Each row is a point on a tangle of strands that fork, close into loops and nearly touch. The rows are in no order.
(in the rows, 128 means zero)
Two points are linked if the straight distance between their rows is under 65.1. Some points are linked to none.
j_907: [139 125 137 118 136 130 145 129 103 125 129 124 116 142 135 120 133 169
 132 143 130]
j_123: [149 125 134 143 136 146 176 177  75 118 113  58 160 155 112 159 188 157
 161 194  94]
j_912: [124 128 134  56 123  41 133 163 129 177  76 151 161 123 113 122 103 110
 140 135  85]
j_972: [156  70 141  85 165 121 139 129 100 157  73 129 160 135 148 148 165 137
 102 128  84]
j_598: [133 100 172 122 173 194 145 115 100 145  89 121 145 155 126 132 156 125
  97 160  95]
j_234: [127 155 140 186 145 217  94 135 147 114 179  84 147 123 117 138 128 136
 123 125 173]
j_35: [130 108 125 108 130  97 142 114 109 110 140 140 105 112 145 126 120 172
 148 115 159]
j_792: [134 140  96 147 145 176 125 133 141  84 152 112 111 105 144 145 122 136
 165 103 183]
j_536: [116 156  82 156 105 108  94 108 185 139 106 156 103 116 129  99 108  55
 114 113 130]
j_275: [111  49 105  94 170 111 192 120 114 123  92 132 123 129 161 123 130  92
 139 111 107]
j_694: [131 142 108 113  94  81  98  94 179 143 117 147 117 130  92  90 108  82
 117 168 104]
j_702: [105 151  93 148 144 129  93 116 136  84 162 156 109  90 157 143 111 116
 127  63 197]
j_998: [ 84 141 100 146 198 174  99 131 139 100 167 138 114 104 147 156 137  92
 140  57 183]
j_139: [ 91  79  95 125 154 149 183 141 132 131  95 114 127 124 187  80 123  66
 155 126 111]
j_231: [118 146  98 147 103 132 129 131 176 146 107 126 116 148 138  71 113  69
 132 151  85]
j_762: [133 122 131  80 135 105 153 174 124 191  63 123 164 149 126 118 145 122
 116 157  69]
j_424: [158  72 113 118 170 132 178 115 112  95 139 106 121 105 125 171 147 151
 173 120 103]
j_874: [ 99 142 132 157 151 189 106 129 140 114 124 130 136 155 154  97 137  77
 110  96 142]
j_225: [ 95 118 105 101 101  55 164 145 129 144 107 156 119 135 139  95 100  96
 176 117 108]
j_564: [102 138 104 150 153 224 156 141 125  89 107 103 128 156 155 127 158  71
 166 131 139]
j_836: [151 180 154  98  89  67  92 140 129 149 124 137 147 150  58 135 128 143
 124 192  78]
j_956: [133 140 133  78 128  97 138 167 133 182  80 134 159 156 110 117 127 131
 112 159  69]
j_990: [150 106 171 123 171 167 119 115 107 138 146 115 133 110 123 133 126 167
  79 131 139]
j_987: [156  87 141 104 130  45 139 149  80 131 115 119 140  96 131 177 121 184
 175 121 147]
j_83: [120 118 130 125 135 140 181 164  93 132  97  98 145 177 127 127 172 130
 143 171  94]
j_47: [153  75 179 105 204 161 114  99  95 142 123 141 142 104 124 151 145 143
  74 115 116]
j_932: [125 151 104 153 124 140  94 117 138  83 157 140 115  95 156 139 108 138
 140  91 192]
j_865: [146 101 125 145  92 135 151 142 132 117 133  78 138 152  74 184 105 206
 176 155 174]
j_935: [137 150 147 157 103 135  97 106 141 123 173 138 125 102 130 110 114 155
  88 114 163]
j_708: [119 156 140 176 162 213  87 134 135 111 170 102 143 129 132 129 143 113
 122 115 163]
j_761: [125 106 169 114 180 145 118 100 117 135 167 137 130  97 130 117 122 141
  85  81 172]
j_112: [ 96 101 119  92 122  41 189 170 104 156  81 149 137 122 135 120 108  89
 165 120  99]
j_233: [ 82 163  80 173 136 110  86 114 137  88 138 166  98 118 158 150 116  76
 112  71 174]
j_679: [142 157 149 102 113 122 122 133 126 152 127 149 128 144 111 112 130 167
  86 153  90]
j_76: [127 148 114 139 106 128 161 152 107 109 129 113 122 165 139 113 149 142
 175 151 131]
j_787: [129 168  95 179 142 241 145 158 138  85 139  77 126 130 138 157 158 114
 185 144 147]
j_451: [139  63 144 106 194 169 166  91 103 111 100 123 148 124 133 161 157 108
 129 125  80]
j_983: [104 137 118 135 122  97  92  95 154 121 148 184 118  98 151 108 119  98
  87  49 176]
j_966: [138  86 126  98 164 122 166 124  98 125 105 126 130 138 145 147 156 140
 131 133 105]
j_508: [125 156 103 163 140 232 153 147 126  82 128  90 127 147 147 136 169  97
 174 147 139]
j_17: [133 106 124 123 165 172 167 117 117  98 123 115 119 131 146 128 148 119
 154 122 142]
j_3: [147 150 152  95 105  70 153 176  83 155  91 133 150 141 113 143 146 146
 156 142 104]
j_111: [150 156 175 158 106 157 105 113 130 147 175 119 137 121 109 109 122 162
  50 144 128]
j_496: [141  72 119  83 158  71 153 100 100 113 125 156 103  95 146 147 119 159
 146  95 153]
j_240: [121 150 123 147 111 155 125 127 168 147 112 132 118 164 132  76 121  82
 106 136  93]
j_43: [ 83  76  96 129 137 131 204 166 109 139  89 102 137 139 160  89 146  80
 161 157  94]
j_358: [146 143 152 160 133 208 144 146 114 115 132  70 137 160 121 129 145 173
 133 191 110]
j_685: [134 164  84 175 112 195 127 154 143  79 145  85 119 134 141 156 123 135
 181 142 164]
j_71: [ 98 146  96 152 189 174 106 131 144  95 168 129 104  90 146 171 131 103
 154  65 185]
j_406: [138  60 142 115 188 173 162 101  98 125  87 122 164 135 136 157 160  97
 122 135  64]
j_575: [129 184  86 161  69 111  79 105 170 130 109 153  82 128  99 128 151  76
 132 158 153]
j_502: [169 100 147  86 132  38 139 152  73 149  98 137 151  99 129 165 140 177
 157 115 131]
j_844: [102 150 103 128  58  55 149 166 140 119 113 133 120 143 115 102 110  49
 208 136 109]
j_504: [100 156  72 174 111 132 105 126 163 112 106 151 102 140 162 121 116  56
 122  94 138]
j_820: [111 182  91 190 132 163  91 135 133  81 141 126 109 138 152 143 131  98
 127 104 162]
j_892: [153  61 112  98 163  85 158 101 110  98 142 131 111  87 136 165 115 173
 167 102 147]
j_667: [138 147 130  97  89  64  84  87 160 145 121 146 128 142  59 107 122 102
 100 204 108]
j_75: [161  58 105 129 155 131 184 128 130  96 144  94 135  90 115 194 137 158
 182 108  83]
j_850: [127 116 103 114 120 101 139 115 115  91 143 143 103 109 157 126 120 155
 182 102 176]
j_104: [141  94 126 111 167 158 171 119 105 106 122 112 120 136 137 138 157 135
 145 132 116]
j_657: [158  89 163 127 186 168 132 109 116 131 146 104 131 104 113 156 123 164
 103 128 137]
j_381: [124 148 169 154  30  59 113 160 123 110 148  95 106 118 109 149 104 159
 209 139 146]
j_64: [107 130 115 113 102  97 118  97 143 108 127 185 103 114 154 101 106 119
 130  79 160]
j_847: [121 142 115 185 160 230 122 148 161 116 157  82 123 102 112 176 132 128
 170 100 172]
j_84: [122  65 115  79 165  85 163 142 116 181  66 137 144 119 159 120 131 112
 117 119  81]
j_293: [134 148 154  92  89  69 105 129 117 146 137 159 120 116 103 133 116 180
 126 140 110]
j_926: [106 143  91 158 169 172 104 138 154  99 170 117 106  78 133 179 109 122
 158  64 198]
j_219: [113 118 156 123 166 135 103  94 128 128 181 147 139  92 139 105 120 131
  84  67 183]
j_87: [105 132 118 123 108  88 103  87 152 112 132 192 107  97 156 102 106 105
 108  64 164]
j_518: [ 83 173  67 183 124 121  96 115 131  72 132 157  80 127 163 161 116  79
 133  88 172]
j_855: [126 166 152 175 116 159  74 107 143 153 182 130 143 131 116 104 158  95
  56 105 145]
j_352: [151  78 121  98 165 107 164 133  87 116 111 116 145 130 136 160 165 143
 141 133  98]
j_658: [100 105 100  98 114  78 174 139 120 131 105 156 115 142 153  99 114 107
 164 110 126]
j_355: [149 109 136  88 139 115 153 173 110 189  64 117 177 155 126 124 166 124
 119 155  71]
j_285: [148 132 137 157 134 190 160 154 105 119 131  60 138 157 119 145 155 178
 149 200 115]
j_399: [108 115 121  88 142  93 138 119 160 167 104 149 121 119 140  80  79 103
 104 133  78]
j_482: [122 125 186 126 160 179 122 120 117 155 121 135 137 149 127 103 136 125
  66 130 109]
j_411: [113 131 102  99 107  49 103  99 173 145 117 144 120 119 102  82  88  75
 140 170  98]
j_713: [138 166 162 161 113 150  83  95 156 169 169 133 140 137  95  90 156  86
  43 118 125]
j_370: [138 154 152 137  65  81 106 125 127 132 154 131 112 121 106 125 111 188
 151 155 122]
j_680: [135 150 166 104 122 135 112 110 142 163 137 155 131 131 104 103 116 132
  39 130  97]
j_618: [129 133 136 127 126 131 183 184  86 141  91  93 156 170 120 138 179 130
 144 174  89]
j_884: [114 146 161  73  84  27 114 132 125 136 124 167 117 119  98 137 105 134
 159 125 106]
j_718: [137 104 144 112 116  58 142 142  85 125 127 119 121 110 127 159 114 185
 184 129 151]
j_800: [106  98 120  62 133  48 151 135 129 171  88 165 129 119 139 112  97 121
 131 108  97]
j_780: [ 96 180  93 206 125 149  80 126 165 140 119 125 104 151 125 123 148  44
  85 115 136]
j_372: [ 93 102  95 128 144 152 165 141 144 128  98 125 121 133 188  78 114  68
 147 116 119]
j_161: [118 154 101 164 112 125  89 105 182 147 115 151 118 123 124  94 119  58
  85 105 130]
j_272: [ 94 181  68 191 106 127  97 123 124  75 127 146  79 131 153 163 126  83
 139 109 160]
j_330: [126 152 125 137 110 163 153 140 131 119 114 123 121 182 139  94 143 119
 128 155 104]
j_106: [104 158 125 188 138 172  55 119 132 135 205 116 148 124 132 136 156 105
  81 102 167]
j_528: [119 124 116  65 134  55 113 130 158 170 106 147 148 121 114  93  79 102
 114 164  68]
j_992: [143 128 146 153  82 142 114 117 134 128 160 113 129 118 110 132  86 200
 106 145 165]
j_206: [140 164 140  85 102  74 109 145 130 155 110 146 152 156  82 123 122 141
 113 175  78]
j_413: [100 155  69 144 114 120 110 128 125  70 133 159  93 122 179 144 116 110
 172  91 177]
j_586: [142 155 128 150  67 105  94 104 142 119 157 154 105 104 129 115 120 154
 125 128 149]
j_627: [124  40 106  93 177 109 187 114 106 112  96 136 140 124 150 148 145  97
 138 106  89]
j_783: [127 179 115 184 114 209 114 147 135  93 125 106 127 178 147 115 157  98
 130 148 128]
j_723: [112 140 148 151 132 144  94 106 174 170 139 145 140 134 114  75 118  66
  55 105 107]
j_300: [148 171 121 155  84 140 112 118 151 129 128 136 111 161 109  90 144 115
 106 152 109]
j_989: [115 168 105 169 109 205 139 149 138  97 112 106 127 182 157 110 158  86
 144 150 121]
j_135: [112 104 120  76 160  99 147 135 145 184  90 139 129 114 155  88  98 103
 107 139  64]
j_896: [115  59 107  82 154  70 181 151 107 159  77 139 138 125 157 122 131 108
 136 113  96]
j_614: [115 126  99  96 118  62 113  96 180 151 117 156 111 108 123  77  77  83
 120 141  91]
j_25: [128 123 137 106 136 133 154 133 113 140 105 132 120 155 136 114 142 145
 111 141 105]
j_530: [141 119 113 159  71 153 143 150 142 104 144  80 134 163  85 168 106 198
 195 160 184]
j_434: [130 152 137 192 123 202  76 132 148 125 192  83 156 123 109 139 123 137
  93 124 179]
j_187: [130 106 166 103 172 135 129 100 114 132 139 151 118 111 137 115 119 146
  75  99 149]
j_817: [120 168  93 208  67 124  67 117 142  96 155 129  87  97 139 172 118 127
 130 128 182]
j_749: [ 90 123 127  82 102  33 166 161 121 149  99 151 127 121 124 113  90  84
 180 123 100]
j_297: [129 127  90 150 116 152 180 159 104  83 145  85 124 136 133 134 160 139
 215 154 152]
j_880: [132 129 180 128 153 155 111 112 115 143 165 128 136 109 121 114 122 162
  57 116 144]
j_199: [137 151 114 154 125 187 144 143 125  89 136 100 121 156 149 116 149 138
 165 151 146]
j_156: [126 138 110 139 109 130 181 160  94  96 131 102 126 156 136 125 155 138
 195 156 137]
j_70: [ 65 143 101 178 173 193 100 139 142 115 122 119 136 161 163 130 130  42
 128  98 137]
j_905: [125 136 124 163  60 111 118 149 125 102 150 100 124 136 119 144 105 184
 199 147 171]
j_886: [139 150 121 114  84  80  92  87 170 146 119 144 115 143  65  97 128  89
 112 191 118]
j_650: [104 157  90 164  94 182 157 164 138 108 106 102 130 187 157  97 155  77
 156 155 106]
j_535: [152  94 128 137 121 153 152 138 132 120 138  78 132 136  94 173 109 201
 154 158 156]
j_360: [122 127 123  70 118  43  93 115 159 158 108 152 146 129  94 104  85 101
 116 172  78]
j_765: [112 153  77 165  98 146 135 149 165 133 102 118 116 153 159  79 119  55
 149 144  88]
j_89: [135 137 108 171  62 141 126 151 136  96 147  86 132 149 113 153 104 184
 195 157 175]
j_790: [133 149 135  78 116  79 127 150 135 170  97 147 148 153 101 121 117 135
 113 156  75]
j_928: [104 133  77 118 112 118 139 125 126  84 128 159 103 128 176 126 121 104
 178  88 171]
j_774: [164  57 104 114 158 104 164 107 131  95 148 119 111  80 120 182 111 172
 174  97 134]
j_173: [115 133 125 111  83  76 106  97 140 112 134 181  94 111 143 109 111 137
 143  97 142]
j_497: [158 100 165 115 173 184 133 125  89 146  93 111 154 143 133 153 167 150
 103 164  86]
j_764: [ 95 169 123 178 159 220  97 142 130 106 140 116 140 162 142 131 153  75
 131 114 146]
j_913: [134 132 108 138 150 157 122 119 137  88 156 121 114  97 148 136 113 141
 153  96 191]
j_606: [133 139 146 152 124 140  95 107 133 121 183 128 135  97 134 116 109 150
  89  95 178]
j_882: [117 129 131  97 101  75 108  83 177 146 126 183 113 107 109  92  91 105
  89 119 116]
j_160: [103  61  96  96 153 106 186 121 120 123  95 140 116 128 168 106 120  95
 148 103 129]
j_303: [123 149 152 166 154 194  93 126 128 117 163 118 141 137 132 110 144 116
 104 112 155]
j_806: [114 125 111  98 128  91 125 112 175 156 115 157 119 113 133  72  77  92
 106 136  85]
j_81: [149 116 131 149 114 164 136 128 137 114 152  90 130 128 109 147 102 189
 144 150 171]
j_125: [126 144 119  76 130  57 125 152 145 168 100 129 162 131 108  99  86  89
 130 175  55]
j_848: [121 132  94 166 156 194 122 140 170 110 159  98 112  85 117 183 111 137
 165  67 197]
j_78: [119 141 172 149 130 159  92  99 156 172 149 141 146 143 100  80 135  81
  44 113 106]
j_400: [128 134  96 176 143 211 131 148 173 108 153  89 111  96 112 183 114 141
 176  92 187]
j_105: [112 108 143 133  51  75 116 141 122 106 149 107 113 112 124 156  90 182
 212 125 181]
j_465: [120 115 184 126 168 192 129 117 112 162  97 130 145 155 128 112 136 118
  76 149  96]
j_611: [110 182  75 197 138 189 106 152 140  71 158  97 101 125 141 183 113 115
 157 117 168]
j_28: [128 125 150 146 134 148  99 103 135 133 197 117 146  89 125 125 105 159
  82  90 193]
j_673: [149 131 134 147 130 169 167 161  90 122 123  62 143 158 118 151 171 168
 161 194 103]
j_171: [124 115  88 111 133 116 152 117 114  82 139 150 101 115 165 134 126 128
 191  93 179]
j_256: [120 114 146 123  84  64 130 138 104 118 143 121 111 108 129 144 103 180
 200 127 159]
j_346: [ 93 126 131 138 192 190 111 120 135 114 142 135 135 128 146 124 145  80
 129  76 167]
j_724: [158  74 135  94 179 108 141 106 103 120 125 135 121 100 137 157 129 172
 120 115 130]
j_266: [136  98 131  72 139  61 153 153  96 162  82 148 145 135 136 136 145 140
 136 120 105]
j_641: [109  75 108  98 140  63 190 162  98 147  83 137 138 134 143 124 132 104
 154 121 102]
j_384: [136 140  88 161 103 159 159 166 117  88 148  81 125 142 135 141 136 151
 215 157 163]
j_900: [102  86 113  73 136  50 165 130 121 158  90 165 116 121 148 113 100 120
 142 102 115]
j_316: [137 141 143 134  83  91 121 136 112 126 143 126 120 130 117 124 109 190
 159 148 131]
j_996: [131 130 155  98 125 104 122 105 123 145 140 166 110 110 129 111 111 165
  76 112 129]
j_137: [170  93 138 104 152 115 144 154  84 143  88 103 174 141 132 155 186 157
 132 149  83]
j_822: [132 156 161  84  96  46 134 164  98 148 106 150 142 130 104 146 122 146
 162 137 107]
j_80: [ 73 127 107 138 201 182  88 121 139 117 159 144 133 126 143 135 146  75
 131  61 167]
j_286: [161  75 143 142 157 187 148 117 144 127 135  79 135 110  84 186 117 180
 130 132 129]
j_730: [174  87 130 116 153 110 145 146  94 131 119  89 158 120 119 177 149 185
 145 152 113]
j_396: [101  90 109 117 137 135 193 151 109 139  90 112 132 155 154 103 147  95
 144 147  95]
j_795: [148 150 155 133  62  87  94 126 132 150 157 133 126 113  86 136 106 199
 114 168 112]
j_426: [140 155  96 167 106 178 138 150 128  87 147  90 121 146 144 130 135 150
 179 155 155]
j_337: [155 125 143 100 127 108 167 188  92 169  60 107 183 153 117 133 185 124
 133 159  81]
j_37: [137 114 131 114 142 126 149 117 107 113 130 131 109 124 139 124 128 166
 134 125 143]
j_478: [127  97 163  89 172 127 129 101 114 150 113 159 124 119 141 114 120 139
  66  96 132]
j_698: [106 148  80 159  95 151 151 159 151 124 104 115 123 176 157  87 130  69
 155 150  98]
j_405: [148 127 157 141  61 119 104 125 129 158 153 113 144 119  87 153  90 215
  78 162 142]
j_750: [155 162 150 101  76  81  89  78 151 154 155 159 124 106  64 125 127 137
  68 182 111]
j_432: [125 159 125 155 112 159 115 124 147 112 127 138 115 155 143  95 131 107
 108 117 133]
j_116: [122 138 154 101 119  94 114  89 146 146 141 180 119 107 121  99 107 135
  57 101 124]
j_962: [133 134 126  82 104  46  85  98 159 152 108 144 148 136  75 107  96  96
  99 201  93]
j_889: [130 140 143 100 122 114 115 107 160 160 122 159 126 135 102  95 102 121
  56 138  88]
j_69: [105 124 108 144 157 207 159 130 127  99 109 116 129 152 158 115 149  69
 159 119 142]
j_555: [126 157 121 146 106 145 119 119 159 130 121 139 114 157 129  86 124  99
 102 125 111]
j_948: [108  79 122 106 184 146 160 102 133 117 106 143 116 127 164 107 123  87
 128  80 147]
j_96: [115 128 141  95 112  81 111  75 168 149 140 192 125  95 116  93  96 103
  66  92 128]
j_82: [142 159 140 130  86 108 103  93 154 133 145 161 113 124 100  99 127 133
  84 140 116]
j_344: [118 119 119 131 158 188 155 122 132  99 118 122 122 147 158 113 146  92
 144 111 149]
j_810: [107 156 112 199 131 176  51 117 139 141 222  97 154 115 126 156 147 119
  78 107 173]
j_910: [165  57 104 123 146 116 174 115 137 104 145 101 124  90 108 193 114 174
 180  99 116]
j_573: [121 158 109 143  93 143 147 146 124 108 129 129 119 175 142 103 148 121
 155 144 124]
j_178: [149  68 178 106 216 160 128  84 108 131 130 139 139  99 120 157 138 133
  95  96 113]
j_937: [114 162 143 179 133 173  63 113 134 143 190 119 149 137 126 112 159 101
  74 102 157]
j_779: [127 151 170  70  89  31 120 152 106 143 109 156 129 117 102 146 112 141
 162 126 106]
j_534: [113  67 125 112 202 160 164  91 131 105 115 142 120 113 154 127 136  69
 145  71 144]
j_631: [136 175 164 152  44  66 106 149 129 117 147 108 111 134  84 133 122 150
 189 166 113]
j_138: [151 179 136 151  80 131 107 115 149 137 141 136 115 154  88 101 143 141
  96 173 101]
j_258: [110  84 117  82 164 101 163 141 132 180  76 133 130 116 163  96 108 105
 113 136  74]
j_763: [152 173 157 108  77  64  82 123 134 144 139 142 139 130  58 136 130 155
 115 197  91]
j_126: [173 147 170  98 107  63 121 177  90 165  95 121 163 114 109 158 132 182
 154 148 120]
j_494: [123 137 128  62 120  41 135 168 132 169  86 141 171 122 108 120  95  93
 148 158  74]
j_335: [128 131 191 113 149 143 106 101 114 170 170 145 143 110 120 112 125 146
  28 107 130]
j_265: [150 147 169 159  90 145 103 112 133 154 176 110 138 111 105 125 101 190
  52 149 140]
j_808: [139 127 121 138 105 116 135 134 113 112 147 112 119 126 128 130 110 188
 164 146 154]
j_659: [113  99 115 120 138 138 191 153  98 126  95 105 136 166 135 123 163 113
 148 160  98]
j_709: [134 173 176 152  37  61 115 165 115 116 140  93 113 124  90 146 112 154
 195 162 116]
j_532: [145 161 181  89  79  42  92 156 112 155 125 135 143  98  85 159 112 183
 148 155 111]
j_968: [158 165 150  93  83  68  78 106 141 154 146 152 142 119  60 138 130 154
  82 196  93]
j_191: [147 155 151 162  73 112  94  89 144 139 184 137 129  81 118 121 112 154
  71 122 163]
j_824: [153 168 149 130  86 111 102  86 155 149 157 155 116 117  77 109 132 133
  63 163 113]
j_342: [146  78 114 111 185 143 171  95 124  86 135 134 102  96 139 146 143 121
 164  85 142]
j_656: [101 153  75 157 104 107  98 115 174 124 100 161  97 120 153 110 109  55
 122  95 138]
j_296: [129  62 111  77 166  77 167 105 102 117 107 155 111 117 154 138 128 136
 141  88 131]
j_958: [127  91 142  81 162 108 146 113 112 145  95 153 119 129 141 121 128 147
  94 109 121]
j_615: [129  48 101  97 170 104 189 127  95  97 110 131 144 128 139 161 161 105
 151 107  87]
j_120: [129 136 184 105 145 145 109 110 125 174 133 155 140 128 111 107 121 138
  30 123 105]
j_782: [138 161 139 140  95 125 100  96 151 136 150 157 115 123 116  95 131 117
  75 118 131]
j_420: [120 118 142 150  47  91 123 154 123 104 148  94 123 136 108 160  92 190
 206 138 177]
j_479: [101 174 122 191 166 218  76 138 135 103 170 103 138 145 132 144 152  96
 124 116 155]
j_242: [161 182 151 161  83 123  88  74 158 165 178 137 128  98  87 112 148 110
  54 144 151]
j_697: [147 175 142 123  96 123 114 129 138 147 131 138 125 158  94 107 133 153
 103 170  86]
j_347: [109 150  64 148 126 138 117 131 127  65 146 138  95 102 169 166 110 120
 187  95 187]
j_457: [151  88 178  99 189 157 117 109  97 152 103 138 145 123 130 140 146 146
  64 124 109]
j_329: [112  82 117  70 149  60 160 113 109 133  97 170 106 122 152 121 116 134
 139  93 135]
j_642: [153  61 112  96 170  96 173 129  89 100 113 121 152 117 139 168 167 130
 150 112  86]
j_281: [139  60 146 104 203 154 159  88 112 108 113 134 132 114 132 159 145 110
 126 102  94]
j_798: [ 95 184  80 197 150 175  97 142 134  70 158 111 102 129 147 171 119 104
 145 109 167]
j_377: [104 129 132 126 150 123 100  99 138 114 164 165 124 103 153 107 119 114
  92  56 187]
j_9: [ 79 152  88 153 156 134  98 122 136  85 146 158 109 116 162 146 116  82
 117  59 183]
j_705: [131 137 147  93 101  82 111 107 131 141 139 171 114 113 117 117 110 169
  96 129 116]
j_710: [135 133 145  99 132 121 137 144 112 157 103 138 130 156 126 123 143 163
 103 147  93]
j_916: [141  81 168  93 180 160 127 113 108 167  78 140 148 138 140 133 141 128
  74 132  91]
j_562: [116 148 127 159 127 139  90 114 184 161 124 139 126 126 127  73 116  53
  75 110 111]
j_144: [160 109 136 116 139  89 155 157  80 135 111 103 146 128 124 162 147 181
 154 152 121]
j_289: [123 174 108 173 113 161  95 128 143 103 131 135 117 149 151 118 140  96
 109 106 150]
j_752: [108 120 126 132 180 189 138 115 134  99 128 131 128 132 151 121 141  90
 138  88 162]
j_19: [133 102 148 136 147 159 115 105 146 134 187 111 144  82 112 143  96 161
  99  84 204]
j_402: [154 192 139 152  75 114 121 151 130 137 135 114 127 179  76 108 144 146
 137 199  76]
j_326: [139 151 168 170 147 233 130 135 114 118 142  84 141 156 120 118 147 145
 122 176 120]
j_488: [155 113 148  79 127  46 141 152  82 155  89 148 143 116 130 152 146 159
 147 118 119]
j_469: [155  93 145 132 170 171 140 108 130 111 149 101 117  96 117 144 116 164
 127 117 158]
j_984: [171 144 158  75 118 104 102 146 112 179 109 147 155 125 108 128 144 191
  83 155  93]
j_600: [149  64 156 108 210 152 148  85 116 113 131 137 123  93 127 156 139 128
 115  94 120]
j_194: [139 170 147 151  50  78  95 129 134 127 154 125 107 127  86 127 126 161
 160 170 113]
j_419: [193  74 131 113 151 117 130 145 106 132 117  86 174 111 118 186 147 195
 141 145 108]
j_985: [116 129 193 122 154 171 109 111 126 172 134 144 142 141 114  97 125 117
  44 120 105]
j_589: [147 158 164  83  87  52  90 136 118 159 134 159 140 106  90 144 115 188
 117 154 105]
j_62: [130 155 114 182 155 240 129 147 148 105 147  75 124 118 127 162 144 123
 174 126 159]
j_715: [150 144 164 130  58  93  90 137 128 163 151 132 140 107  85 151  99 217
 103 168 118]
j_506: [113 187  76 208 105 143  90 131 132  85 136 129  85 140 151 151 135  91
 127 121 156]
j_793: [100  90 100  98 133  98 175 127 127 127 100 148 112 140 164  95 113 104
 153 103 131]
j_934: [152 131 159 151  65 137 105 117 138 149 170 110 142 122  97 143  88 202
  67 155 155]
j_184: [152 129 144 105 125  79 158 171  78 152  95 118 153 137 124 149 157 159
 150 151 109]
j_223: [151 133 139 115 126 109 175 191  79 153  77  98 172 161 117 144 181 130
 139 169  86]
j_938: [141 100 150 136 170 167 124 108 139 121 175 108 131  87 114 141 109 158
 115  93 185]
j_911: [151  77 112 117 173 140 174 106 117  89 143 118 106 100 137 155 146 138
 173 104 127]
j_6: [131 178 132 187 128 222 108 144 133  96 140  98 132 165 139 115 152 111
 127 145 131]
j_290: [133  79 123 114 194 165 166  96 132  96 129 132 113 108 140 136 152  89
 157  76 140]
j_14: [179 107 147 113 148 140 127 152  87 155  97  96 165 140 130 155 177 179
 116 171  92]
j_221: [158  85 132  80 151  86 151 148  94 159  78 137 159 133 138 143 162 138
 123 118  94]
j_369: [154 167 158 165  81 120  87  83 148 155 191 135 131  89 108 116 124 138
  55 123 151]
j_357: [ 77 167 104 189 166 201  93 142 139 101 131 117 131 168 151 138 147  52
 122 105 140]
j_878: [142 117 129 142 101 137 127 125 132 119 151 106 120 122 118 136  94 196
 142 145 168]
j_623: [111 129 143  79  93  47 124 120 117 134 127 171 107 116 125 126 113 152
 159 110 121]
j_127: [110 118 122  54 131  41 139 143 138 179  90 163 140 117 123 116  88 115
 136 124  92]
j_46: [143  70 144  87 170 141 137 124 108 164  67 133 151 140 146 135 155 125
  87 133  84]
j_756: [124  93 152 112 163 167 159 127 101 146  81 117 140 160 145 126 152 121
 111 155  87]
j_119: [116 163  72 157 134 164 119 137 135  70 148 121  99 111 157 163 119 120
 179 104 180]
j_964: [141 161 167 155 119 160  99 113 130 134 159 126 131 134 121  98 131 140
  69 131 131]
j_182: [ 98  96  77 117 134 139 177 136 126  97 105 137 114 142 178 109 135  79
 174 107 149]
j_639: [ 96 122  86 139 129 151 148 137 151 118  98 130 118 146 185  88 110  67
 144 105 126]
j_416: [161 108 160 111 159 166 126 137  93 148 101 103 147 142 129 151 165 176
  97 167  92]
j_675: [117 136 123 102  92  82 119  98 161 136 122 173 109 131 113  93 105 117
 114 125 107]
j_686: [120 130 137 128 129 162 155 136 121 130 105 124 124 173 143  99 140 125
 122 148 109]
j_677: [125 151 128 194 112 177  67 123 149 133 205  90 158 110 120 148 121 131
  84 109 188]
j_462: [126 151 163 154 140 177 108 116 131 126 153 123 130 141 132 101 139 125
  83 119 142]
j_740: [ 82  86  87 134 138 138 197 164 121 133  93 105 129 125 176  72 138  66
 167 153  98]
j_903: [128 165 167 175 141 225 111 132 122 117 143  99 139 163 128 104 149 120
 109 151 129]
j_228: [128 147 120 147 127 189 161 144 118  97 126  94 123 168 140 115 163 130
 161 163 126]
j_861: [113 125 139  96  98  62 122 110 114 121 141 172 100 112 138 117 110 165
 150 107 143]
j_603: [122 171  74 188 115 199 115 159 152  79 154  85 109 122 132 183 109 136
 174 132 177]
j_939: [122 138 132 101 109 106 125 111 157 148 117 164 115 143 113  95 108 124
  91 131  94]
j_920: [107 143  85 153 113 144 124 130 156 115 105 138 112 151 170  97 116  67
 133 105 131]
j_389: [164 165 178  97  81  54 111 177  98 159 105 123 151 108 100 162 117 181
 159 150 117]

A fork is a point with three links, a tip a point with one. Leave the first point through the second and follow the links. Name the first fork or tip that comes.
j_938; j_469 | j_120
j_792; j_119 | j_25
j_347; j_119 | j_820
j_996; j_705 | j_126
j_303; j_462 | j_934
j_47; j_178 | j_406
j_111; j_964 | j_708
j_787; j_62 | j_344

A tip is a point with one link. Name the tips that can be reached along the links from each point below, in the order of the rows.
j_71 | j_948
j_685 | j_123, j_228
j_836 | j_406, j_381, j_70, j_782
j_705 | j_137, j_126, j_242, j_756

Name the points in between on the shortest way along the links from the first point to the second, in order.
j_889; j_606 | j_680 > j_120 > j_335 > j_880 > j_990 > j_657 > j_469 > j_938 > j_19 > j_28
j_406; j_266 | j_451 > j_281 > j_600 > j_178 > j_47 > j_457 > j_916 > j_46 > j_972 > j_221
j_907; j_300 | j_25 > j_710 > j_679 > j_697 > j_138
j_329; j_912 | j_900 > j_800 > j_127
